Points, in no order, along strands that fork and pass close to each other.
(in the rows, 100 means zero)
Two points are linked if the straight distance between their rows is under 75.3. Some points are linked to none.
sima: [123 102 104 113  68 106  96 114  86  92 101 100 122  88  78 124 100 125
  88  61  73 115  99  80 124  71 107 130 109]
Zeto: [ 92  87 108 107 101 120  93 103  69  63  83 124  95 101 108 111 105 120
 102 105  94  92 121  97  99 129 103  98 123]
Dozep: [ 88  84 120  95 101  93 106  69  99 100  77 133  67 112 106  85  99  92
 111 102  96 100 106  83  65 121 117  72 117]
pofer: [ 81  86 105  98 125 115 105 107 121 131 116 100  90 121  85  74 104  91
  85 115 128  91 111  86  64  85 112  73 104]
dure: [119  82  99  99 119  93  93 120  91  77 111 105 147  97 120 120  90  92
  88 115 101 111  89 110 123  99  79 105  62]
muf: [123  76  85  97  86 114  82  84 107 117  89  89 121 126  86 107  99  76
  97  87 101  92  99  93 101  96  97 106  78]
zavi: [ 86 101 107 105 143 116  59  96 124 118 116  59 117  93  95 130  88  72
 101  96 102 116 129 113 108 120  99  77 105]
babeg: [ 91 111  98 113 119  89  91  96  83 105 136 104 102  82 101  80 108  90
 126 102  92  94 106  97  73  87 124  67 101]
dar: [ 69 100 128  72 121 124 108 108  97  88  88 104  76  83  99 112  79  99
 103 135 103  82 109 104  77 107  96  64 122]
leva: [116  75 105  86 122  94  95  99  92  89  99 151  83  88 119  92 117 113
 128  97 113 102 103  89 109 117 104  89 103]
zilo: [ 54 124 120 103 142  71 115  93 133 129 110  95  75 106 108  91  94  82
  98 119  98 102 126 120  66  98 107  73 116]
bof: [104 116  97  77  85 129  96 101 104  97  99 120 116  97  82  84  86  96
 101 128 105 115  58  90  95  78 103  93  93]
Sel: [103 100  95 115 130  97  59  85 121 113 116  68 111 105 116 130 112  83
 136  94 104 107 116 109 113 122 112  76  98]
nege: [130 111  96 103  90 118 102  86  81  95 110 129  93  84 104  98  89 129
 117  68  71  96 110  91 134  92  91 125 125]
rap: [ 89 126  92  93  90 112 102 119  94  93 107  94  99  81  86 101  97 118
 125 103 107 119  76  84  86 102  89  83  71]
Motik: [115  76  88 109 110  84 106  98 105  97 131 115 139 101 103  82  87 105
 121  96 126  96 103 102 122  77  95  90  68]
tede: [124 101  86 153 109 102  99  74  92  89 125  88 117 111 109  85 124 126
  95  81  95  85 106 104 140  87 115 119  99]
tozal: [118  85  84 106  94  86 102 116  88  84 111 110 147  97 116 108  94 109
  95 100 104 102  92 112 138  79  88 137  75]
sed: [ 93  84 103 114 113  96 110 102 103  99  94  80  91 123 104  75  94  95
  73 100  95  85 133 116  99 144 102  93 119]
muba: [ 79 115 105 107 122 115  90 109  81  60 114  89  88  68 113  94  91 100
  67 107 108  92 111 105 106 118  92  85 118]
fego: [120 104  94 113  98 117 108  80  90  91  94 136 116 105 141 105  85 121
 114  75  79 110 122 117 144  94  86 117 127]
nupi: [ 92  97  93  94 144  98  75  93 118 113 112  63  91  85  85 123  79  59
  82 102 108 103 106 114  96 119  83  69 104]
keli: [ 88 107 106 100  75  95 120 132  81 107  94 101  72  89  73 109 128 125
  90  91  85 100  89 101 111 104 113 136  98]
firez: [119  92  97 148 112 115 109  98  84  88 116  77 135 130 101  95 121 113
  87  81  78  95 107  97 116  90 123 116  85]
zusup: [108  84  90  94  81 113 120  92  82  89 105 125  99  89  84  88  88 101
 121  88  97 108  96  74  94  94 106  98  83]
Nuram: [125  88  97  93 112 108  77  81 106 103  98 102 106 110 104  90  91  90
 118  88  84 105 111 101 127 131 110  89 105]
Lega: [ 94 123 104  92 109 116  86 117  90  82  88 100  77  80 102  86 107 113
  79 109  89  98  68 115 112 122  95 115 104]
Vokik: [131 121  81 103 106  90  93 103  98  87  97  88 115  93 141 123 108 113
  99 104  95 109 105 122 154 105  99 130 121]
Sakag: [ 87 105  96  90  49  88 105  94 105 122  78  97 102  92  76 140  99  83
  99 102  97 133  83  77  68  83 114 106  88]
vibub: [124  68 110 129 107 110 107  99  89 104 101  94 136 128  96  92 110  97
  60  75  77 104 108  88 113 119 113 117  86]
zelo: [103  95  86 109  90  72  72  68  99 115  98  87  96  96 126 108 122  68
  94 108  84  92  97 111  61 125 113 103 102]
Zubi: [ 92  84  99 104 114  89  91  90 121 145  98 102  72 132  93  66  96 105
 102  89 100 118 118  94  79 125  97  90 103]
fum: [ 77  83 100 114  98 100 131 112  85 101 104  90  86 122  91  72 103  97
  80 102  95  65 120 106  65  94  92 107 103]
sivep: [106  96 101 110 134 114  88 111  93  92 145  90 120  86  80  80  90 108
  64 107 126  84  94 105 104  72  95  84 100]
gol: [144  97  94  89  73  81  92  79 111 116 109  99 135 110 118 132  88 111
 125 103 141  82 108 111 138  73  82 113  99]
Zamep: [114 114  83  73  60 101  59 105 107 100 100  98 107  77  94 129  98 103
 108 101 115 105  86  93 127  77  94 101 102]
lesib: [ 99  84 105 104  92 116 102  70  93  91  99 134  67  93  95  82  95  98
 119  90 100  86 106  71  76 103 100  84 104]
lis: [101 114  93  88 100  87 109 122  92 115 104 134 100  86 125 105 104 113
 134  85 114 132  99 102 121 117  72  94 107]
voz: [105  96 102 111 122  84  91 105 100 107 154 118 116  91 104  77 101  98
 130  99 124 100 111 106  98  70 103  71  92]
Vap: [114 115  99  90 113  74  94 103  91  97 106 111 116  90 129 114 103  88
 152  94  97 130 100 108 109 116  99  91 101]
lutid: [ 87 118  86  78  83 101  68  85 123 105  67 109  83  84 106 100  89  62
  93 108  92 113  78 107 110 112  97  96  98]
zal: [117 113  86  93  78 100 111 130  86 104 110 117 111  87 105 101 106 133
 109  89 106 116  95  93 127  96  78 118 100]
fas: [143  95  96  93  82  77  78  64 127 114 118 107 106 102 130 148  99 105
 127  87 119  90 114 106 148  80 111 101 124]
dotuk: [111 102  79  76  98  63  76  85 143 134  78  80  83 129 105 101 110 102
 101  96 112 100 125 102  94 123  85 110  88]
Gimif: [102 117  98  90  81  97  93  94  93 105 113 143 113  91  86  88  99 111
 118 120 115 128  64  84 101  66 112  92  92]
Bepi: [119 111 111 125  87  90 105  85  67  80 125 122  86 115 103  99 126 106
 128  98 108 110 103 105 135  87 114 135 125]
Mapim: [115 116 115 124  64  98 108  97  86  96  87  76 109 132  85  95 118  84
  88  76  86  97  90 108 108  95 122 138 103]
Ruluk: [ 97  92  97  97  69  91  93  83 119 108  81 124  67  64  88 103  90  77
  94  62  76 124 104  79 111 108 111  93 117]
rep: [ 96  83 117 105 106  94  77 110  95 113  66  93  74 118 104  91 108 115
  80 121  99  56 119 100  63  95 100  79 125]
Sur: [ 92 126  88  90  94 107  76  81 106  84  95 105  96  75 105  94  91  81
 109 121 104 127  74 103 105 117  92  79  97]
sakik: [ 94  88 116  86  99  85 104  89  99  96  59 111  65 125 115  78 107 115
  71 110 100  68 108 107  77 123  97 101 123]
dubi: [ 91 101  89 122 103 120  89 117 108 116 102  61 109 110  93  79 102  87
  83  82  91  69 122 109  88  98  88  95  90]
fira: [ 91  98 102 104 120 116  90 106 103  80 111  82 107  96 104  81  85  86
  64 111 106  86 123 114 101 130  99  79 127]
zev: [109  91 106 105  83 102 118  91 108 110  75 110 102 103  86  81  96  94
  64  48  84  94 105  86  84  80  96 131  89]
Bupen: [ 75 115 100 105 122 106 140 115 126  85 100  95 101 122 107  81  82 103
  63 123 120  93 104  98  63  72  82 106 106]
fiso: [128 112  86 108 117 108  98 107 101  76 103  63 117  91 123 107  97 104
 108 107  99 101 108 105 134 127  99 100 109]
lirev: [113 120  87 137 140 111  76 111 102  89 134  61 111  92 113 100 112 109
  99  94 101  82 102 128 128  84  83 110 102]
dolo: [ 84  94  96 124 104 109 104 125  92  95  93  67 122 118  99  90 108  70
  74  92  84  83  99 122  76  92  87 113  73]
Bol: [111 107  96  87 103  72  90  90  83 102  98 101 105  78 109 110 104  79
 134 111  81 118  88 105  91 121 125  97 103]
fute: [ 98  91 112  98  93 102  98  92  76  86  75 116  73 103 108  85 102 107
  91  94  82  82 105 103 100 133 102 110 120]
mazev: [ 96 115  77  97 114 109 103  94 137 119  92  98  96 118  97  71  95  66
  88 118 115 104  77 106  76  83  94 103  91]
Viti: [ 80  97  99 103 123  83 117  92 132 134 105 111  76 137  94  68 100 107
 104 105 112  95 121  97  60  81 103  86  98]
Bel: [122  84  96 141 122 108  85  81  94  96 133 103 106 113 112  84 107 135
  99  96  95  81 121 104 132 110 108 102 124]
Lev: [ 81  89 118  96 117 125  90  92  98  85 103 115 116 107  89  90  88  76
 110  91  97  98 134 107 100 120 120  59 117]
Seg: [ 88 108 131 114  83  97 104 112  81  91  85 110 103 134  94  92 127  84
  78  87  82 107  79 107  99 105 120 126  80]
kab: [ 82 110 101  87 137  88 119 103 127 120 101  67  74  94  94  85  65  88
  71 113 102  94 121 119  82 103  71  81 111]
Dedo: [ 60 116 120 105 100  97 118 109  90  81  95  82  65  94 106  90 100 112
  63 127 116  80 110 107  65  93  81  95 124]
Gimu: [126  89  96  93  69  90  91  64 122 119  92  86  77  94  90 134 101  64
 102  63 102  92 116  80  95  95 105 110 115]
kizik: [ 70 106 105  90  85  89 138 109 110 104  70 116  83 130 107  81 111 140
  72 112  99  92  78  99  76  78  88 125  92]
fabir: [102  93  94  88 137  93  97 103 107  89 110 118  78  77 111  81 113  91
 114 116 119 109  81 101 114 111 104  88  90]
guf: [137  95  92 102  79  76  95  75 100 109 116 112 119  83 100 133 105  91
 137  62 108 115  98  81 116  65 107 114  95]
Navof: [ 90  94  88  78  84 102  98 108 103  94  97 135  75  70  95 103 110 118
  88 105 102 121  95  77 125 119 115  97 118]
bago: [123  85  97  89  97  90  82  72 120 110  82  85  81 105 110 141 116  65
 115  79  97 102 115  89 118 124 125 103 107]
Romi: [ 94  91  93 106  97  96 104 110 124 121  82  61 113 138  94  79  98 107
  90  74  90  83 125 105  80  90  82  93  73]
Rebi: [118  95 100 118  94 104 108  89 108 119  78  83 107 137  86  77 102 107
  85  56  77  81 118  99  83 100  92 123  87]
topet: [ 84 140 104 117  86 100  95 109  63  92 123 103  83  89  73 103 120 135
 104 121  94 111  97 112 106 125  80 124  98]
buni: [ 73 112 124  82 110 112 100 106  90  72  99 121  91  82  95 105  81 101
 122 127 106 120 105 103  83 122 112  62 112]
fiveb: [126 119 108 117  79 104 100  88  76  91 107  97  84 111  85  95 120  99
 104  89  82  92  97 103 135  93 125 134 128]
maz: [111  90  76  96 123  88 106 105 115 112 109  92  80  85 101  88 115  72
 124 109 108 102  77  95 100 110 110  95  76]
nakod: [116 108  90 102  90 112  84 101  81  85 117 111 113  97 108  74  90 114
 105 112 105  78  94 114 122  96  88 106 110]
gib: [102  91 103  83 101  65  90  89 122 122  68  86  80  94 107 122 113  61
 113  86  89 107  98 111  99 128 121 105  97]
Lila: [ 78 100  94  96 120 112  94 102  96  54 111 119 107  74 117  94  91 108
  81 109 119 128  95 103 112 129  89  86 106]
pur: [123 108  92  83  82  88 103 115 104  97  93  99  97  74 106 122  97 115
 115  68  91 126 110  80 143 115 115 101 124]
Detim: [132 106  75  95  93  95 101  91 109  89  88  99 115  86 141 136 101 112
 120  84  95 121 120  91 152 105 102 107 113]
puzav: [102  88  88 109 120 130  80 107 100 120 131  83 106 101  86  82  87 100
 119  97  95  92 123 100 114 103  94  73 112]
las: [117 108  83 112  98 102  88 112  80  73 112  60 110  91  92 120 106  89
  92 107 112  89  75 113 106  88  72 139  81]
mur: [106  99  90 100  57  73  92  73  97 118  95  94  90  82  92 125 102  65
 111  84  94 109  96  76  83  87 118 107  98]
Fav: [ 96 111  85  96 129  97  91  95 114  97 109  65  73  75  94 118  80  69
  95  97 108 100  78 105  84  92  83  73  85]
Paf: [ 86  99  93  90  71 120 123 109 108 115  92 136  95  95  73 111 106 120
  90 106  97 124  79  59  97  94 119 105  86]
modo: [ 91  98 122 100 115 119 116 124  89  75  88 106 113 111 102  91 108 107
  58 122  96  99  79  92  82 102 105  87  82]
vob: [ 65 136 102  98  73  79 128  85 132 127  79 104  76 112 105  90  94 102
 118 113 103 118  70  89  73  87 101  92 101]
remo: [ 86 102 118  90  95 112 111  98 105 116  86  89  86 121  80  69  85 101
 112  86  94  75 114 105  77  97  99  64 102]
toru: [ 90 100 100  98 115 120  88 104  94  82 128 109 107  96 109  91  88  89
 129  87  87  80 140 104 110 104 107  62 115]
Fada: [122  68 100  90  97 103  78  89 109 115  88 102 123 128 105 122  93  61
  94 110  78 106  99  93  96 113  97  85  69]
dabat: [110 107 100  94  87  74  89  80  81 104 122 150  98  87 102  85 105 107
 135  94  99 120  86  92  98  83 124 100 108]
Nabuf: [ 88 119 122 107 112 113 112 138  60  70 118  83 101  90  81 108 109 123
  94 108 104  95  81 109  78  86  87 110  88]
geze: [129  82  87  92  74  91 107  97  92  99 102 119 115  80  78 120  94  94
 125  77  94 122  97  70 108  74 111 111  81]
piri: [ 89 115 101  93 102 138 120 109 120  99  84 123 101 109  95  93  87  95
  75 126 109 113  54  83  88  84  92 114 103]
duk: [ 88 115 103  86 105 120 118  98 111  99  88 108  65  96  99  83  81 103
  91 141 115  97  63  92  80 107  90  96 117]
zufa: [ 93  68  91 129 104 134  78 105  95 123 129  74 135 125  82  92  86 105
  91  93  96 101 118  90 114  89 101  92 101]
karo: [ 80 118  85  85  76  99 106 104 108 116 105 131  75  73  85 107  99 112
 113 117  92 132  90  78 108 113 111  90  99]
Getu: [103  93  77  93 103  70  88  96 134 144  96  77  91 135  87  80 101 109
 102  99 117 126 113  91  80 105  88 107  83]
Rodam: [112  92  89 107  78 113 110  92  96 102  74  74  85  99 108 109  98  94
 119  76  80  78 100  89 110 113  87 112  91]
Kigu: [ 92 106 112  97 130  89  86  92  95  99  89  86 121  95  95 107  96  68
 124 114  81 117  90 127  78 127 128  89  96]
zopoz: [ 98  92  85 122 108 131  76  93 116 123 102  63 103 114 103  94  96  88
 107  81  86  84 136 105 110 117  90  80 106]
Pafo: [139  70  99 100  73 101  87  56 118 116 120  89 109 100  83 143 111  76
  93  71 117  89 111  76 110  81 119 109 103]
rolik: [142  76  80 101 104  98 106  96  99 111 113 106 102  94  91  82 110 108
 101  78 100  90  97  85 136  98 113 119 100]
Lafis: [ 77 104 123 105 104  75 127  82 106 120  88 106  68 110 106  77 108  93
 115  97  88  99 101 100  59 112 121  69 107]
zis: [119 113 103  68  78  96  60  80 113 105 102  88  92  87 103 133 122  80
 122  99 122  89  84 100 114 104 106  99 100]
Sinit: [116 104  97 120  83 115  92  86  76  93 104 102 100 111  94  68 104 104
  94  90  77  71 101 100 110 109 106 112 120]
Zite: [ 98 103  84 102  90 105 118 137  73  93 111 114 103  78  86 105 119 126
  90 113  99 115  82  92 110  96  89 137  82]
sirus: [114 111  70 108 103  95  80  94  89  74 115  77 105  68 112 111  81 103
  92 111 113 100  80 116 124 104  61 116  97]
siv: [ 54  99 127  93 135  93 110  90 124 112  92 112  97 116 101  93  94  79
  89 121 102 106 121 120  58 113 121  73 120]
renul: [ 83 105 119  87 124 117  96 120  82  99 110  94  75  65  95 111 105  93
  74 117 107  52 124  96  87  85  94  94 113]
tuno: [121 104  86 115 120  92  66  84 117 112 124  83 122 103 117 106 104 100
 140  98 117 103 107 112 127  93  92  76  91]
vupe: [ 91  78 121 105  94 110 123 118  89  86  76  97  89 113  99  97 119 124
  83 105 109  79  88  70  69  95 107  88  87]
vipo: [104 104 106  94 110 100  95 117  94  90 113 135  97  95 132  89 110 125
 135  85 123 104 103  99 110 107  81  78 102]
Bunot: [105 100  86 104  61 107 106  90 102 108  83 111  75  75  87  91  85  94
  82  57  74  98 101  83 110  96  89 127 109]
tef: [125  91 102  76  76 104  66  82 123  98 121  96  84  96 107 149 115  90
 119  86 109  82 107 106 134  94 125  93 133]
Vulem: [107  95  91  89 116 120  91 117 100  79  93  94 126  89 108 121  94  82
  88 113  98 115  72  99  93  88  80 103  57]
Lal: [143  74 113 102  86  89  85  62 120 107 119 109 132  98  90 153  92  94
 106  63 108 101 103  82 127  57 113 106  90]
bagu: [115 121 111 105 113 109  73  94  90  79 108 120 121 108 130  83 100 128
 105 103  98  90  99 130 141 111  94 105 126]
led: [ 90  71 105 107 108 128  96 110 103 123 123  94 118 130  72  70  93  94
  79 109 110 102 118  87  81  93 106  77  95]
karis: [131  95 101 109  79 118  92  97 102  92 108 104  96  72  82 118  84 114
 102  65  68  99 108  90 129  65  97 127 133]
Fugit: [ 92  93 113  82  78  96 136  98  94 113  77  98  63  90  93  87  99 114
 119  95  98 100  86  78  99 119 107  84  98]
soris: [ 87 103 111 107  85 118  97 120  69  90 100 141 121 101  97 110 103 119
  82 102  61 122  88  90 105 110  98 111  75]
Vul: [ 89 130 106 123  95 110 104 108  62  68 116  87  90  96 105 103 105 116
 114 113  89 106 111 120 117 135  97 117 118]
Gizer: [107  80 108  87  99 101 142 110 107 117  80  88 103 122  87  82  89  90
  99 108  95  98  89  88  75  91 107  88  71]
gaz: [112 101  92 118  98 102  98 118  89  98  90  54 109 109  92 107 122  76
  79  98  97  88  81 123  96  99  91 137  76]
pip: [ 70 103 124 100 123  73 107 111 100  95  93  81  71 116 105  87 108 110
  62 119 108  68 141 131  80 107  83  98 130]
pedu: [ 96 115 101  92  88 126  91 130  90  92  93 119 130  95  86 104  95 130
  97  96  89 125  73  86 100  96  90  97  59]
givub: [114  96  85  78  65  89 102 120 103 112  81  78  84  78  81 119  97 108
  98  86  90 106  95  78 123 107 107 102 111]
Tus: [ 87 108 110  82 123 128  87 113  89 100 124 109  91  74 101 100 100  93
 104 102 110  63 132  90  96  82 102  70 111]
zeg: [ 80  77 100  84  96 112 130 100 100  85  66 115 108  91  83 109  89  97
 110  84  92 123 105  97 115 133 124 117  97]
gon: [ 69  76 112  87 126  88 125  90 126 111  78 104 101 126  94  83  87  88
  99 100 102 119 128 126  73 128 111  87  96]
laz: [ 97  75 104 126 108 108 106 110  81 107 117  84  80 122  94  77 112 107
  80 103 103  68 136 102  85 119 106  99 121]
Nupus: [ 87 111 116 110 121 117 106 122  77  63 109  97 106  98  88 103 103 100
  64 119  97 111  62 103  80  89  95 116  84]
guto: [110 107 113 130 126 103  85 107  75  82 139  93 107 111 114  90 120 120
 100 117 111  75 132 123 122  98 106  95 133]
zek: [ 74 116 128 105 112 116  99 132  63  80 118  81  77  79  83 107 110 115
  93 108 104  64 106 107  84  85  94  99 110]
Ves: [ 75  99 116 109 108 101 134 120  96  89 102  91 110 132  97  75  93  96
  60 125 101  82 121 114  57  80  93 110  94]
nozal: [ 89 115  97  99 106  81  88  90 118 124  92  64  90 105  98  84  95  72
 105 107 100 105 110 112  75 118 102  72  98]
fon: [ 57  98 115 124  80  99 122 119  72  87  89  83  75 104  95 105 116 120
  70 138 119  83  90  94  54  83  88 104 106]
faro: [104  94  95 106 105 120 126  97  95  78  90 139 143 113 133 107  93 123
 115  76 107 124 119 117 132 106  91 119 119]
fomer: [111  84 100  79  80 104 128 119  93 107  71  94 114 113  92  99  86  89
  80 103  80 105  85  89  97 100 102 115  78]
Mepe: [127  73 107  73  78 102  88 102  89  87 100 106 125 104 113 147 104  75
 102 108  93 105  98  85 116 110  98  98  74]
doben: [ 95 111  85  94  87  97  94  98  91 102 102  88 108  85  92 116 100  79
 136 114 110 117  72  88  74  82 101  96  65]
Vedam: [ 71  94 125  85 105 116 104 104 103 109  80  96  71 102 100  94  92 107
  97 116 105  60 113  99  66  91 100  56 121]
lofis: [ 94 114  81 119 104  80  89  85 107 124  91  92  94  83 124  92 106  72
 107 122  75  97  77 111  56 102 110 103  98]
ziseg: [100 115 119  85 151  95  84 106 101  77 131  99 120  85 103 108  89  93
 107  98 123 118 110 110 105 109 104  63 117]
beve: [ 49 117 122  84 135  76 131  90 146 102 100 101  74 100 123  97  85 107
  99 120 109  99 123 112  82  83  89  71 115]
zapo: [ 95 109 109 111  66 109  92 107  61  92 105 142 118 110  73 118 126 144
  76 108  90 115  94  86  98  94 106 123  91]
Vor: [ 95 104  99  86 110  39 102  64 129 129  87  93  86 128  99  84  94 118
 123  99  79 113 120 105  81  91 100 100  86]
Dusav: [ 86 111 101  81  91  86 121 110 110 107  69 102  65 112 107  67 107 120
  77 110 100  84  94 110  80 103  87 113 108]
kugod: [117  88  87 109  83  69  70  56  91 103 117  84 104  84 118 121 123  73
 112 107 104  89 100  98  96 120 125 102 102]
taza: [101 103 106  72  97  56 131  66 133 115  80 104  76 114 102  70  87 123
 112  88  90 102 119  96  93  90  91  98  97]
mazet: [107 115  91  90  94 121  88 111  80  81 118 113 124  89  93  77  81 118
 101 118 116 103  75 105 111  78  71  94  94]
Guso: [109 103  76  95 128 116  96 108 110  93 107  85  90  81  91 105  83  84
  97 107 112 103  55  94  89  78  79  94  76]
bigu: [ 87  81  96  91 107  96 121  88 111  96  66  93 107 112  96  99  75  72
 110  91  91 107 119 113 102 138 102  99  96]
reme: [ 82 100 104 115 133  97 127 113 123 132 119  81 112 114  85  92  96  69
  93 122 112 110 101  93  55  81 117  79  95]
nen: [132  77  85 130 106  84 107  88 113 116 122 105 145 120 111  82  84 130
 109  86 128  84 110 110 135  82  96 110  83]
Nozu: [103  96  91  80  93  54 113  88 124 140  74  93  67  98 104 110 107  69
 119 104  86 105  89 105  74  98 112 114  93]
zadaz: [ 61 133 121 109 100  75 131  89 118 118  88  95  78 107 119  86  93 101
 122 128  93 106  73 107  65 100 105  79 119]
Saz: [108  93 118 121 102  94  84 114  65  72 117 129 114 118 106 102 134 123
 107 104 115  87  88 110 101  74 103 119  96]
Pem: [114  91  91  78  97  75 119  95 125 143  80  85 104 123  80  99 101  67
  99 100  98 105  93  93  75  87 109 106  75]
laro: [ 90 100  98 119 106  92 110  99  95 116 121  84 111 102  83  80 109  81
 113 106 100 103  93  88  66  84 132  72  81]
gela: [ 95 102  89 113  90 106 110 109  67  70 113 118 104  95 122 108 101 129
 112  97  90 108 122 100 121 130  88 114 121]
bika: [ 93 110 110 108 136 103  87 105 116 103 124 113 129 101 132  95  78 103
 110  88 114  93 128 136 139  90  78  74 123]
dok: [107  97  91  70  60 110 111 132  99 115  78  86 103  89  70 115  88 106
  92 108  88 111  79  89 104  92 105 115  92]
Fanud: [ 97  85  90  88 115 128 120 102  93  71  86 124 125 103  99 105  95 114
 131  75 103 110 107 104 108 114 113 118 101]
kor: [117 100  91  81  99  96  92 104 110 123  75  84  86 112  99  83  99  88
  83 102  88  83  99 114 114 122  93 120 103]
duf: [122  97 104  91  74 104  80 114  82  85  88  95 138 102 117 153 108 107
  93  97  81 109  94  86 124  98  95 116  77]
Vifeb: [113 109  86 122  91  83 101 109  82  92 124 110 116  93 117 106 101 107
 117  97 103  97  94 130 140  75  87 151  97]
lef: [ 71 103  98 101  96 126 122 120 101  95  95 104  77  90  92  95 112 121
 102 115 119  98  79  70  73  88 102  74  83]
sav: [ 70 107 112 103  75 102 126 122  83 116  81 112  79 106  79 103 122 135
  73 116  93  98  71  93  81  98 102 128  89]
Siku: [ 81 104 100  78 101 112  98 107 102  71  90 134 106  75 100 106 106 117
  93 106 120 135  92  93 117 134 113  99 104]
basa: [ 84 115  79 107  85  93  91  88 113 109  89  83  86  84 107 121 114  68
 119 122 104 103  61 100  59  85 100 109  77]
dil: [118  86  84 107  99 110  61  86 111 121 113  81 116 107  89 100 110  77
 118 104 114  87  90 101 104  98  96  87  82]
Gedid: [126  91  99 103  63 110  94 110  97  90  78  83 123 101  91 137 106  98
  82  76  78  94  91  82 115  86 114 127  90]
nis: [127 111  85 122 111  83 105 104  91  98 115  94 116  98 143  97 102 112
 107 107 111  95 100 139 146  95  76 133 113]
tagig: [ 89  97  94 114 103 112  84 112  77  69 115 127  95  90 109  89 130 128
  93 117 119  83  88 100  95  70  82 105  95]
rivu: [103  82 125 116  93 105 102 110  64  78 106 118 107 121  80  94 134  99
  87  94  96  89  83  99 100  94 122 134  91]
velu: [108  95 109  79  78  70 132  87 115 123  64  89  75 105  91  86  87  99
 105  72  92  94 105  95  99 105 102  97  98]
dep: [ 67  97 128  80 142  91 125 108 116  96  88  75  95 103 105  94  81  99
  55 110 104  91 131 133  89 115  81  87 119]
lepo: [108 117  88  90 110  93  62  87 109  74 106  97 119  74 116 110  79  90
 110 105 120 115  86 119 124 111  79  86  96]
tana: [ 72 132  82  90  73 104 121  99 134 117  73  84  81  98  99  96  83 102
  91 119 113 115  71  92  81  94  74 105  86]
sak: [ 76  95 106 125  87 105 103 120  68  87  89 108  79  99  81 118 129 131
  85 139 111  98  77  84  69  96  94 118  94]
Sok: [ 99  81  94  85  76 115 116 121 104 102  95 140 106  84  77 117  90 103
  75  92  75 133  88  68 106  77 121 105  93]
bovu: [105 108 122 104 139 111  82 110  92  83 122 117 128 106 120  92  95 124
  94 106 113  86 123 134 126 105  84  87 131]
Tema: [ 78  88 121  82  83  95 130  88  98 100  71 123  70  86  89 115  88 113
 108  82  82 120 103  77 107 134 114  92 104]
ret: [ 92 100 115  84 129 111  96 102  95  69 107 117 130  99  96 102  95  90
 124 105 115 121 112 111  99 118 117  70 104]
tosi: [128  76  96  92  73  82  91 100 109  99 101 113 150 101 111 138  86 108
  99  96 111  92 103 106 137  68  97 126  87]
Bepud: [ 76 129  91  97  96 110 140 100 126  96  88  78  95 106 100  90  65 104
  75 119 115 104  82  99  64  80  65 105  97]

Follow the links from the first point to the second, and from the first to the third. Name the last point that the two ways share.
pur; Gedid; fas: tozal
doben; led; Mapim: toru
zev; kugod; Zeto: toru
Seg; maz; dabat: Sinit
Saz; Dedo; pedu: sakik
led; sakik; Bunot: puzav
gol; dok; velu: tozal
Bepi; Bunot; Getu: puzav
kab; Mapim; lef: sakik

A fork is a point with three links, a tip a point with one. Leave the first point through the second and follow the links. Name the first fork or tip that comes.
toru; Tus: rap
Gimu; Pafo: Sok
karis; sima: tozal
Ves; Bupen: Gimu

Name the points in between on the shortest way along the links from the first point to the second, in order.
dure; velu: Vulem Guso Fav nupi zavi Sel tuno dil muf Fada Mepe duf Gedid sima karis nege fego faro Fanud zeg Tema Fugit
Bupen; guf: Bepud tana vob zadaz Lafis Dozep lesib zusup geze
karo; Bepud: Navof Siku Lila muba fira sed laz fum Ves Bupen
Tus; duk: toru Lev ret buni dar Vedam rep sakik fute Sinit nakod mazet bof piri
